Each row is a point on a landscape with many valleys, with its height.
A ball rolls from a point to the lowest of its 2 nearest points, and stops where none of them is lower. Distance is the straight distance between rows; heights are no part of it.
(768) h=3.88: [ -3   9   3   7  13  16 -28 -16 -18  28   1  -6   3 -28  13 -22   8   7
 -13   5 -12  24   6  10  -8 -15  36 -21 -40 -10  23  -1 -31 -10  -8 -14
 -16  -4  22   9 -15]
(763) h=3.79: [-13  11   9  20  11   0  34  24   2  -2  -3   8 -18   7 -10 -10 -24  -7
  22  13  -3   1   4  13  -1  -3   7  29  -7 -13 -28   0   5 -10   2  -1
  10   5 -14   6 -12]
(970) h=2.93: [  3 -14  -9   3 -21  -1 -38 -18   9 -12  -6  -8  37 -17   6   7   9   1
   6  -7  11 -12  -8   2 -21 -15 -19   0  10 -19  16  29  -7  -7  20   0
  23   1  15 -10  22]
(851) h=4.60: [ -1  -5 -26  26 -11  24  14  35   9 -23  -3  11  15  50 -21  26  12   2
 -22 -14  15  -8  -3   6  22   9  22   2  -3  -5  -8  -6   7   9  18  13
  -4   1 -18  15   7]
(542) h=5.22: [ 12   6  -6  13   9  39   0  14   8  15  19 -14   3   9  13   9   8  30
 -31 -23   6 -15   9   7  14   0  -3  16 -26  -4 -20 -28   0  22  -3  -1
 -17 -20  -4  17  -9]
(956) h=4.99: [ 19  12 -24  12 -14 -14  -5  14  -7  19   6 -11   6   1 -18  18  20  24
 -27   1  12  -6   1   6 -16 -21  18  -8 -11   9   8   2 -21   3   5 -31
 -41 -17   3  -6   4]
(802) h=2.27: [ 15  33 -13  12   1 -18  30  43  -9  14  -9 -20 -12  -2  -5  -5  28   9
  -7   9  22  -1  15   0 -11 -22 -16  19 -21  -5 -21 -13 -24 -10 -13 -20
 -14 -16   4  10 -14]
(611) h=2.73: [  9 -15   5 -19 -13  -2 -10 -23   5  -4  -8 -10   7   0  27  12 -17 -13
  -1   1 -34 -21  22 -21 -23   9 -10 -39  -3   8  11  -8  28  24  -1 -14
 -26  -4  -8  10  10]
(978) h=1.29: [ 11  22 -22  27  -8  -8  29  40 -14  -5 -17  11  -8  38 -39 -17  25  -2
  -2   1   6  12 -28  25  -7   3 -14  13  -3 -13   0  15 -29   4  15  -7
 -11 -27   9 -15  -5]
(952) h=5.81: [-13   0   8 -17   1   0  -3   3  17  10  -5   9   2   4   1   2  21  16
 -15  16  31 -21   1  -8  11   1 -18  37  21  22   0  -6  19 -12 -11  12
  28  -3 -19 -11  36]
(1161) h=3.11: [  1  13 -17  19 -15   3  30  57   1   1 -15  10   4  21   5 -22  13 -17
 -24  10  19   6   3   5   6  34 -30  -6 -18   0  -1 -13 -20  11  22  -9
   2 -17  -9  29  -2]
(402) h=7.03: [ 18 -23  16  -9   1 -14  -2  -3  11 -18 -26  -2  -3   7 -45   6   4  -1
  48  -3 -23   9  -6  15 -17  -3 -35  -7  21  -1  -5  15  -8  -1  -8  32
 -12   2 -15  -1  11]
(921) h=3.47: [  5   4 -14  32  10   2  -6 -11   2  16  18   3 -27  13 -21   3 -44  -8
  -5 -17 -10  -6   4   1  17   4  33  -3 -30  -3   8  -5  -8   4   8 -19
 -17  17  -3  18 -16]
(867) h=3.78: [-10  -6  23  45  10  14   9   4  -1 -32   5  36   6   2   1 -15 -13  -1
   6  23   0  18   4  20  31  18  37  18   5 -21   8  11  24 -19  17  24
  21  12   2   6  -9]
(1167) h=3.71: [ -5   7  -2  17  -5  20  14  35  -1  -9 -20   1  25   7  -3  -6  19  14
 -15   8   4 -15  18  10  17  36 -23  -5 -13  -4   7  -3 -13   7   9  18
  -8  -9 -16  43  -9]
(909) h=4.31: [  0 -29  26 -21  -1   1 -13 -22  15 -25 -18  -5  12 -18  -7  31 -18   0
  22  -7 -21  -4  12 -45  16  -4 -28  -5   9  -4 -34   2   3  -5 -15  -5
  19  -3 -11   2  14]
(633) h=6.28: [-16   7   7   3   0   5 -30 -26 -10   0  22   2  16 -24  33  -4 -15 -11
  -6 -33  30   6   8  -6 -28 -21   2  11 -15  -8  14  18   2  -7  -4 -31
  21   2  32 -18 -13]
(833) h=5.35: [-13 -25  24  -6  -1   9 -19 -33  -8 -39  -6  21  -3  -8   3  -2  -7  -7
  20 -11  -1   2   4  -5  16   2  15  14  31  -9   9  15  35 -26  -5  15
  48   1  28  -6 -16]
(854) h=5.73: [ 10 -17  -7 -13 -18  -8   9  14  -7  -5  -3  15 -11  16   7   9 -30 -46
  16  -8  14  18 -39  -9   7  12 -17 -10  29   8  -3   7  -2  11  14  -1
  23   6  13 -31 -12]
(811) h=6.24: [ -3   8  14  23   5  17 -14 -18  18  -6  19   4  20 -11  49   5 -19   5
 -13 -18  -9   4  19 -11   8   0  28  21 -20 -15  -5  -5  35   4  -6 -12
  16  -1  21   3   3]
(1109) h=5.21: [ -9  -3  20 -13  -3   4  -5 -19  -2 -30 -33  13  -4   4  -6  12   3   2
  20  -6   2 -16  -3  -2  11  -3  -6   5  32  -9   6  -4  32 -14 -22  32
  47   3   4  -9   2]
(147) h=1.54: [-16  -5  -8  10   5   4  19   0  21  -7  25  -1 -16  30  -5  10 -16   4
 -13 -23 -34 -10  -3   2  12  -5  24  21  -7  14 -53  -4   6  22  22 -13
 -15   3 -35  17  -4]
(1105) h=5.87: [ 14  14  -1  17   6  22 -16  -9  21  17  13 -27  31  -6  37  23  10  13
 -26 -14  14 -15   2 -13   0  -3  13   7 -15 -12  -3 -20  18  16 -16  -7
   4 -17   8   2   8]
(994) h=7.54: [-10 -23 -12   3 -16  -3 -22 -25   2 -25  -9   8   0  17  -7  15  -8 -21
  11  11  -8  -3   3  -5  -3 -10  42 -14  26  11   9  24  11   1  18  12
  -9   7  -6  -2   1]
(241) h=3.53: [-25  -8   6  31  16  19  21  18   8 -11   7  23 -16  17 -26 -19 -12  12
   4   9   3  -3 -10  26  22   8  13  34  -8  -6 -19   9   4 -19  17  20
  17   7 -24  12 -14]
(951) h=6.07: [-12   3   2  -6 -12  21 -24  11 -19   3  20   1  20  -6  35  -6 -14 -23
 -24 -11  48  20  15 -11  -1  12  -5  -7 -14 -13  15  -6 -10   8   2 -12
  27  14  27 -14 -10]
(321) h=6.55: [ -2  -8  -6 -23 -10 -12  12  22  -6  26  15  11 -23 -19  -3  -6 -13 -20
  -9  19  38  10   0 -28  11   0 -17   6  17   7  -9  -2 -23 -13  -1 -27
  18   6   5  -7  15]
(624) h=3.41: [ 13  -3   0 -14  -8   6 -12 -16  -9  15  -2   4 -20  -7  21 -13 -26 -20
   4   7 -17  -7  16   6 -23   2   1 -27 -14   5  35 -14  10   9  -8  -8
  -7   5  21  11 -10]
(19) h=7.47: [ -5  12  -1 -18  16 -29  37  16 -24   7 -25  -9 -23  -5   7 -34  22  30
   4  -8  -1   7  15  15 -11  27 -67   3   0  17 -13  -9 -14  -3  -7  -4
  -7 -10 -12   4 -27]
(822) h=3.17: [ -1  -2   2 -14  18  34 -38 -31 -16   5  -8  -3  19 -16  20 -11  28  35
 -13  -6 -10   5  18  13   3  -5  20 -14 -24 -14  18  -1 -12  -7  -5  11
 -15  -8  17   7 -10]
(228) h=6.90: [  8  -7 -43 -13  -7 -33  17   1  -7  -3   2  12  -2   7  -8  19  -3  -1
  17   2  -4  21 -25  -4 -11 -28  10   8   5  32  -8   6 -31  -6  14 -19
 -17   1 -22  -8  -4]
(734) h=4.59: [ -5  -2   6 -12 -15  -9  -7  22 -22  -4 -21  -9 -23  -4 -16 -15   8  -7
  21  22  25  23   1  19  -2  -4 -16  13  16   6  13  12 -23  -9  -8  38
  10   7  18 -24   0]
(94) h=3.93: [ -5  13  -1  29   4  19   6 -22  31  -9   0 -23  -5   3 -20   4   0  -2
  20   6 -47  -7   7 -27  -2 -12  36   1  -2 -10 -35   8  24  13  -8   3
 -29 -11  -6  14  17]
(502) h=2.31: [  9   0  17 -11  14 -10  24  11  36  -7  17   1  -1   2 -11  19 -22 -18
  38  -3 -37   4   3 -16  -9 -10 -14  15   9   2 -41  -1  21   4 -13   4
  -2  11 -30  14  11]
(109) h=5.77: [ 33   3 -24  -7 -12 -16  -6 -18   1  -2 -13 -28  23   1   2  29  15  15
   6  -9 -26 -23 -21   0 -27 -20 -29 -21   2  -9  20   9  11   7   0  -4
 -19 -10   7 -18  12]
(188) h=6.11: [ -3  -4  -7   4  -9   3   7  -2   6  -6 -25 -19   9   3  -1  24  10  18
  -1  -3  -5 -23 -11  -8  -4 -16   4   1  -3   4 -32  -3   2   8   1  -5
 -16 -31 -23  -6   8]
(671) h=5.95: [-20 -13  -4   0   6  13  -7 -20  32  22  29 -14   0 -13   3   1  18   5
 -31   3  16 -20   1 -33  17 -12  12  11  17  14 -34 -28  25   6  -5 -15
  -9  -7 -17  -8  36]
(426) h=2.23: [ 10  20 -31  10 -17 -24  33  42   0   2 -10  17 -30  29 -11 -32  30  -8
 -23  -2   3   7 -16   1 -19  11 -24   0  -9   3  -8   5 -32  14  29 -24
 -11 -33   5   2  -5]
(1148) h=6.17: [ -1 -16 -31  -7   7   5  -9  -3  -7  27  11  14 -43  -2 -31 -33  12  21
 -14   0  14 -25  -8  35  -3 -16  19  -1   2   8  11 -15 -15 -20   6 -15
 -12   0  -6  18  -2]
(683) h=5.61: [  2 -16  15 -15  -3   2   9   3 -10 -23  18   9   9   3   9  22 -45 -38
  20 -20   9  30 -19 -19  -2  12 -20  -4  15  -5 -13  20  12   5   4  -9
  36   7  15 -44 -13]
(460) h=3.66: [ -2  18  30 -38  13  -6 -14 -10  -8  23 -12   3  28 -28  30 -11  32  14
  -6  23  -2   1  15   4   2  15 -34  -7  -3   4  15  -5  -2 -14 -12  20
  17   8  -5  16  11]
(524) h=2.32: [ 18 -23 -20   2 -29  -6 -44 -16   1   4  10  -4  25 -12   2  -1  -1 -15
  -7  -9  27  -3  -4  -4  -5   0 -16 -27  18  -5  34  14 -24   2  23 -10
   6  17  15   3  -2]
(571) h=1.53: [ 12 -18  -9   6 -30 -10 -24  17  -7  11  -7  -4  14 -20  -6 -22  23  -3
 -15  15  15  -4 -11  13   7  12 -17 -21  20  -1  29   0 -30  -9  17  22
  12   5  12  16  11]
(439) h=5.88: [-13 -13  24 -12  -6  22 -31   5 -15   3  19   5  16 -14  30  -9 -17 -10
 -24   5  11  25  44  -8   7  13   2  -6 -23  -5   7 -13  -9  11   3  -3
   8  11  11  12   1]
(508) h=5.00: [-16   6  35 -23  23   0  -3 -28   6 -30 -20  -7  -6   5   8  11   4 -11
   6  -4 -18 -28  10 -38   4   3  -3  11  23  -1   3  -7  56  -7 -42  12
  45   6   5 -20  19]
(738) h=5.27: [ 22  -1 -40  -6 -16 -14 -11 -39  15   0   8  -7  27   9   2  38   2   1
  26 -22 -12  -1 -34  -6 -16 -24  10 -14   2   1  26  14  -4   1   8 -10
 -10  14   0 -10   3]
(89) h=4.41: [ 16  32 -26  25  -1   0  10  -4  29   0  24  -2  33  29 -38  43   9  11
   3 -32 -13  -1 -28 -14  15  -1  48   5 -13  -8  -2   5  -8  16  -9 -20
 -38  -1 -12   5  -9]
(85) h=6.62: [  4  -1 -13  25  -4 -16  11  -9  -1  -2  -6  10  -8  19  -9   7 -34 -31
  28  10 -23  20 -36  17 -20   4  22 -22  -4  10  17  28   0   9  17  -7
 -12   6  -1 -20 -14]
(469) h=4.26: [-17   0  32 -37   3  -3   1 -12  -3   7  -4  -1  19 -18  19  -8  15  17
 -20  19  -2 -23  33 -20  14  35 -40 -16  21  13  13 -18  15   9 -16   8
   8   1 -19  27  21]
(457) h=4.70: [  5 -12  27 -36  13   1  -6 -21  15 -34  -3 -12   4   0  -4  32  -3 -21
  10 -12 -28 -16   6 -57  10   4 -28 -12  20   3 -15  -1  40   3 -25   4
  26   9  -5 -11  22]
(858) h=3.38: [ -2  14  13   6  18 -12  14  14   8  21   0 -31 -18 -32   2  16   6   7
   2  12  15  -2  11   2  -2 -39  -5  30 -10   1 -35 -12  -4 -10 -25  -6
  -4 -18  -6  11 -18]
(459) h=7.48: [-15 -10  -9  16  -6  -9   7 -11  -4 -37  -6  12  19  21  -4  31 -13  -3
  15   7   6   0   2 -16   8 -15  49   0  19  -4 -10  14  18  -8  17   7
   3  22 -16 -18   3]
(44) h=7.52: [-20   5   7 -14  -2 -11  22  21 -22   1 -34   4 -34  15 -10 -50  29  15
  -6  -3  12  10   0  26   2  32 -47   4  -9  17 -11  -8 -32   3  12  18
   6  -9 -16  16 -27]
(578) h=5.49: [ -9 -23  19 -15   3   0  -5 -20 -13 -31   2  13  -4 -12  -6  16 -32  -8
  23 -10  13   5 -14  -5  -6  -2  -6   5  28   4 -10  35  17 -18   6  -4
  35   6  13 -49 -21]
(77) h=4.15: [  9  12 -14  -6 -11 -17   0  11 -33  22  -4 -21  -6 -13   2 -17  14  19
 -12  17  10  10   6  25 -27 -21  -7  -7 -18   3  24   3 -20  -1   3  -9
 -26 -11  19 -21  10]
(1103) h=4.66: [-28   9  18 -28  11   3   5   7 -10  35  13  28 -15 -24  16 -35  -3 -15
  -5  30  13  20   8  10  -2   0  29  -3  -6  11   9 -10  -7 -12  -3  -5
  14  10   0   2   7]
(478) h=6.31: [ 28 -11  31 -56  25  -8   0   8 -11  -4   0 -16 -27 -14 -14   2 -11  -1
   3   4  -3  -2  22 -15 -15   4 -52 -11   7  31  15   2  27   1 -38   6
   8  12   1 -30  -7]
(329) h=7.15: [  3  -1 -23 -11  -6 -36   9  -8  19   4  11   2  16  -9   3  26  -1   5
  18  25   1   7 -19 -14 -13 -27  13  22  22  24 -15  26   0 -13   6 -13
  -9   8 -25 -22  17]
(1008) h=3.26: [ -2  36 -10  -9  13 -11  30  27 -28  28 -15 -25 -25 -10  17 -28  25   9
  -5   9   8  15   3   7 -16 -20  -2   5 -30 -12  -2 -11 -29  -6 -15  -7
 -17  -7  16   2 -12]
(336) h=2.43: [ -9 -12  12 -24  12  25 -33 -44 -15 -18 -26 -11  -6  -8  16 -11  20  36
   5  -9 -17  -5  20   2   1  -8   0  -2  -6  -5   5  -3   9  -1 -15  28
 -12 -11   8 -10  -3]
(264) h=4.96: [-13 -18 -24   7  -3  22 -14  12  -6 -11   2  -6  -7  29 -22   0  18  18
 -37  -4  16 -17  17  -2  13   9  31 -16   2  11  -2 -17   1  14  10   6
 -36   3 -17  14  12]
(53) h=5.45: [ 23 -11  20 -12  19  18  -7  -5  25   9  27 -10 -14  -8  20  14 -42 -10
  12 -18 -16   9   0  -5 -10  -2 -27  21  -4   9 -21  -9  31  22 -16  -3
   2  -2   4 -29   2]
(132) h=2.33: [-12   2  -1   6  11   1  31 -20   8 -28  39  -4 -22  21   6  20 -19   4
   1 -32 -39   1  -4  -2  16 -11  35  15   3   8 -55  -7  29  25  10   3
 -24  20 -22 -13   7]
(203) h=4.28: [ -4  20   6 -21  -8 -14   0  25 -35  16 -24   0 -12  -8   4 -23  47   5
  -6  15  38  29   1  15  19   6 -22  -2  14  13  16   0 -29 -18  -3  44
   9  22  16  -1  -6]
(699) h=1.52: [ -3   3  25 -12  19  -5 -14 -23 -11 -13 -31 -27   5 -20  15   3  12  26
  14  -9 -17  -5  -6  11 -20 -30 -10   6 -10  -1  -1   5  16 -10 -29  21
  10 -18  12 -30   0]
(235) h=6.42: [-10   2   0  18   2  -3 -11 -22 -15 -15  16   8  -2  -1  29   4 -35  -9
  10 -23  21   7   7   1 -15 -12  27   6 -12 -10  17  20  23 -12   5 -22
  14  18  32 -29 -32]
(992) h=3.94: [ 11  30  -3  41   9  -3   0  12  19  10  26  -4   9  27 -42  27 -19   1
 -11 -17  -8   4 -13   3  16   5  40  12 -30  -6  -5  18 -18  14  -2 -26
 -37  -1 -10   5 -21]
(477) h=7.11: [ -7  -2  -9 -26   6 -33  37  14 -35  23  -1  -2 -11 -20  27 -33  17  10
 -16  -1  23   7  13   1   5  19 -64 -16  15   1  15 -18 -20   2   5 -15
 -12 -10  12  -3  -2]
(1092) h=4.21: [-19   7   5  19  -8  38  14  35   2 -14 -13  12  22  20   5   7   8   8
 -21  -2   6  -3  15  18  19  14  10  11 -28  -2  -2 -16  11   4   3  27
  17  -3  -8  20  10]
(141) h=7.37: [ -6 -13  25  -5   3  16   0  10 -16 -13 -30   6 -21  10 -19 -25  -5   2
  19  -2  -8   4   1  28  10  24 -29   1  -3   5  -2  -5 -15   9   3  39
   4  -6 -11  16 -20]
(1100) h=3.73: [  5  31 -16  -9   0   0  11  35 -21  11 -27  11  -1  -1  -1 -22  66  16
 -11   4  25   7  -7  23  19   9 -25   3  -6  -5  13 -12 -20 -32   3  30
  17  13   9  19  -5]
(54) h=6.41: [ -2   2  24  30  -3   4 -14 -11  20 -11  43  21  17 -12  32   0 -46  -7
 -16 -10   7  20  16 -13  15  25  25  22 -15  -8  -2  11  20   1  23 -22
  20  25  18  -1   4]
(455) h=7.46: [-14   8   0 -29   7 -40  32  21 -28  22   7  15   6 -16  13 -27  27  15
 -20  14  24 -11  36  16  11  12 -44 -22  21  18  19 -37  -8  -8   7 -29
 -13 -10  -8  19   1]
(657) h=3.90: [ 19  18  -4   2  10  21   3  -1 -11  13  -9  -4  -9  -5  20 -21 -14  -8
   2  -6 -28 -10  -3  14 -10  22 -11 -23 -31 -19  25 -16 -11  16  -6  -7
 -10  -7  12  26 -21]
(28) h=4.53: [ -7  34 -16  34   5   1  31 -25  22 -17  22 -11  20  15 -17  28   9   3
  13  -1 -21  -1 -16 -31  11  -9  61   1   3  -9 -29   0  25   8  -3  -4
 -31  12 -18   1   6]
(233) h=6.83: [ 23  -8  -1 -22   1 -15  28   5  11 -18 -26   4   8  26 -34  14  16   3
  40 -20 -27  -5 -24  18 -21   5 -34  -9  19   1 -17  -1  11   6  -4  19
  -7 -13 -33  -6  11]
(492) h=4.51: [-20  11  19 -22   3   0 -26 -18 -16  27  15   5  15 -36  28 -25  14  -6
  -7  18  11  25  18   6 -21 -25  22 -21 -22  -1  23  -1 -16 -24  -6 -18
   5   9  23   4   8]
(347) h=2.06: [ 16  14 -18   7  -7   6  18  21 -30  -2 -24  -3 -14  22 -24 -18  18   4
  -1  -7 -10  -5 -38  37  -4  14 -20 -13   0 -23  32   7 -23  17   5  14
 -12 -18  21  -8 -21]
(1029) h=5.36: [ -9 -16  -2 -25 -19   6  -9   5   5  -7   9   1 -10  19 -14  11   6  -3
 -14  22  13  -6  32 -18   5   3   7   3  21  24 -14  -1   9  14   9  13
 -27   9 -20   4  28]
(162) h=3.46: [  6 -16  -7  30  -5   9 -19  -9  16  -7 -16  -1  20 -11 -20   7  -9  -4
  21  14  -4   2  -5  -3   6 -14   2   3   0 -27   3  17 -23 -16   5   4
  16   0   5   6  11]
(887) h=3.25: [  0  11  21   9  17   6  12  -6  33  -7   6 -31 -13   0   0  17   0  -3
  18   3 -29  -3  14 -14 -14 -13   8  18   0   0 -46  -5  42  22 -21  21
 -24 -10 -11  -2  15]
(902) h=4.11: [-19  -4  32 -12 -23  -4   2  26 -19   5   3  13 -25 -14  12 -19 -24 -45
 -10  25   9   5   8 -16  25  19  18 -12  24  17   4   2   0  -2  -1  16
  37   8  19  13 -17]
(70) h=3.18: [ -6  -1  -6  40  12   1  14   0  -3 -11  11  24 -23  10   1  -6 -40  -5
 -10 -18 -15 -14  -9   6  33   9  34   1 -12 -22  -2 -11  12  -2  22 -15
  13  22  -2  22 -17]
(408) h=6.72: [  7  -4 -33  12  -3 -31  10   1 -10   1   0   8  -7  20 -27   6 -14 -24
  20   4 -11  32 -50  11  -7  -7  12  -7  -2  17  18  24 -41   6  21 -11
 -20   1 -11 -15  -6]
(1019) h=6.79: [  9 -11  -7 -28 -11 -30  16  22 -19  11 -10   4 -17  -4   0  -3  -1 -12
  -5  14  24   2   8 -14   1   5 -49  -6  17  16  -7 -10 -25   2   6 -13
  -4  -1  -2  -4   5]
(767) h=4.91: [ 25  23 -35  17 -14 -14 -15 -23  20   7  17  -6  32  30 -14  40   0   1
  15 -25   5   6 -20  -2  -7   0  38 -13 -19  -5  28  17  -6   1  -1 -10
 -20  12   4  -6  -9]
(686) h=7.35: [ -8  10 -12  -1  -3 -23  16 -17  19 -24  20   5  46   4  16  33  -4  -5
  18  11   7  14 -17 -31  -7 -14  32  13  22  10 -13  18  18  -4  13  -5
   0  20 -23 -22  10]
(503) h=3.89: [ -1 -39  12  15   6   3  -1 -33  12 -31 -13   6   9  -1 -16  25 -20  -5
  40  -8 -33  17   0 -21   8 -15   8   3   7 -23 -26   8   0 -12   0  -1
  -1  -4  -5   2   9]
(259) h=7.64: [-13 -27  -5   7 -26   7 -46 -43  11 -10   9   9   7   9   9  -3 -12 -21
 -12 -14  -2  -8  13  -1 -27   7  28 -23   5  14  35  16  15  23  22  -8
 -12  -2  15   3   5]
(409) h=6.23: [  1  -9   5 -23  -5  -1 -12   1  14  12  17   7   1 -19  -9  15  -5   1
  -6  22  28  -8   1 -21  13   1 -14  20  27   6  -8  13   0 -26 -10 -11
  40   9  -4 -11  20]
(115) h=5.65: [  5  -6 -22 -11 -12 -12  -3 -12  -1   8   3 -22  15   2   5  29  15  18
 -17   1   7  -9   4 -19 -11 -22  12 -13  -3  19 -15  -6  -7  15   4 -19
 -45 -18 -17  -7  11]
(127) h=2.28: [  7  -7 -13   1  -8   7 -25  17   2  32  14  11 -10  -7   1 -39  19 -17
 -20   7  34  13 -13  17   9  14   3 -20  13   3  35 -15 -27  -1   5  19
  -1  15  22  15   2]
(1050) h=2.57: [-10  18  18  11   3  16  -5 -12  19  -6 -25  -7  25 -10   9   3  24  23
  17  11 -11  -6  -4  10  -9  -3   6  21  -5 -10  -2   9  18  -5 -15  29
  19 -23   0 -13  29]
(620) h=5.63: [-14 -18  21  -9 -11  18 -18   9  -3 -20   9   1 -11   2  -3  11 -26  -8
  -7  11  -4  10  41  -8  14  14   3   9   3   4 -11   3   2  15   2  19
   5  10  -4   6  10]
(987) h=4.52: [ 23   7  -7   6  10  21  10   6   7  18   7 -18 -14  10   3  -8 -10  10
   1 -21 -15 -12  -5  13   0   7 -33   5 -25 -12 -14 -19 -16  24  -2 -12
 -20 -16   1  17 -27]
(414) h=2.87: [  0  -6   1   9  11  -3  20 -25  -4 -25  23  18 -26  12  21  22 -42   4
  -6 -29 -24 -17   6   0  23  -8  34   7   3  -5 -20 -15  42   8   9 -10
   3  33   1  -7  -4]
(1071) h=7.23: [  9  -8  23  12  16  21   7  -2  -2 -16 -22  -3  -4  16 -48 -18   0   5
  28   1 -32   1  -4  31 -11  14 -28  -2  -7 -23  -1  15 -14   5  -8  29
 -15 -24 -12  13  -8]
(225) h=3.08: [ -1 -10 -15  43   1  -2 -27   0   2  -2  -6   8   5 -10 -12 -12 -13 -10
  -7  12   8  -2 -13   5   8   4  43 -20  -3 -15  31  10 -13 -19   6  -3
  14  10  13  15  -6]
(116) h=2.90: [ 12  29 -29   6   3  19   1  36 -22  11 -16   6   8   9   4 -17  37  16
 -19  -8  16   7 -25  29   5   7   2  -6 -17 -16  22 -13 -21  -6  -3   6
   8  -2  18  -2  -8]
(606) h=2.77: [  6   2 -13  36   5  12 -30  26  -3  13  11   3  -1   7  -5 -18   0 -23
 -24   1  25  14  -4  12  16  19  32 -22  -7  -6  36 -10 -18  -7  -2  18
   7  20  20  27 -13]
(797) h=6.52: [  3  -4  -4  22  -3 -13   5 -18 -11  -9   2  -5  -9   0   9  18 -37 -18
  34  -2  -6  14  -3  -1 -27 -24  19 -12 -13  -1  13  24   9  -9  -1 -22
  -7  20  21 -32 -26]
(881) h=6.49: [ -4  18 -10  -8  13  21   0  -5  11  25   9   1 -28  -3 -16 -31  16  28
 -12   0 -14 -32  -4  25 -12 -10  35   7 -13  -4   3 -13   4 -10  -9  -9
 -11  -7  -9  30 -15]
(482) h=4.35: [-30  -2  19 -10  -1  -2   5  10  -6  30  31  22 -20 -21  18 -39 -23 -37
 -21  19  28  26   7  -9  10  15  35 -26  -1   5  19 -13 -13  -2   1 -10
  20  21  24  10  -1]
(359) h=2.58: [ -2   1  10 -20 -16 -22 -15  -6 -13  17  -4 -10  34 -38  14 -25  27  12
 -13  25  -7  -5  14  19  -8  21 -31 -30  20  -1  41   6 -12  -7  15  15
   3   4   5  21  15]
(456) h=3.95: [-17   8  26  19 -12   0  -9  13  -4 -13  -7  21   1 -11  14 -21 -16 -35
  10  34  -4  17  17  12   2  14  40   4  12  -2  19  15  16 -10   5  23
  28   7  16  13 -10]
(11) h=3.96: [ -8  -1  23   3  21   4  11   7   8   9  -1  -7 -29 -22 -10  -6 -18   8
  28   8  -5   2   8  -2   6 -22 -13  37  -8  -4 -39  -8  -6 -19 -22   5
  10   1  -6  10 -14]
(603) h=5.72: [ 18   0 -43   7  -1  -6  -2  16  -3  14  10  13 -19  11 -41  -9  38  35
 -27 -16  21 -20  -8  15  -6 -13   5   6   0   4   0 -11 -22 -19   8 -30
 -23 -13  -2   6  -3]
(320) h=5.05: [ 29   3  -3   8   3  11   3   1  24  21   9  -7   5   9  19  17 -28 -12
  12 -14 -17  -1 -20   4  -9   6 -26   9 -11  -4 -16 -14   9  25  -6 -14
  -4 -12  -1  -6  -2]
(980) h=6.51: [  4  -2   2  11  -6  -8  28   5  18  -4 -22   0  18  11 -34  21  15  17
  23  -9 -33 -10 -42  15 -15  -8  -9  10   4 -11 -32  13  -9   3   5  -4
  -3 -35 -26 -11  14]
(125) h=3.52: [ -9 -10  10 -26  -5 -11  -5 -27  -1   0 -19 -19  16 -11  23  -1   7   8
  -9  15 -14 -36  17 -23  -6  19 -31 -25  16  10   6  -9  20  12  -4  -1
 -11  -9 -16   3  25]
(166) h=5.91: [ 30  -5  25 -28  30   2  -9   4  15  10   6 -21   0 -14  14   8  -4   1
   6   3 -14 -10   7  -6 -13  -3 -53  20   1  10   1  -3  22   5 -36   9
   8  -4  -1 -23   8]
(155) h=4.97: [ -7 -14  11 -22  10 -12  -8 -16  23  30   9 -11   8 -18   5   1  31  16
 -29  11  14 -35  -6 -21   8 -13 -27  18  19  15  -4 -23   8  -5  -9 -13
   6 -23 -20  -5  41]

Call two points neighbours if one is among the 2 nearest of the other. Go from one point of each pair to the other, from neighbour to neighbour, staying as low as possible. Name the highest point that can't be avoided.
(699), (802) | (1103)
(241), (802) | (11)
(147), (502) | (28)
(571), (611) | (469)

For each start below, name the point where the ball stops.
(854) | (571)
(408) | (978)
(44) | (956)
(19) | (155)
(683) | (571)
(264) | (978)
(455) | (155)
(1103) | (241)
(909) | (571)
(734) | (978)
(738) | (147)
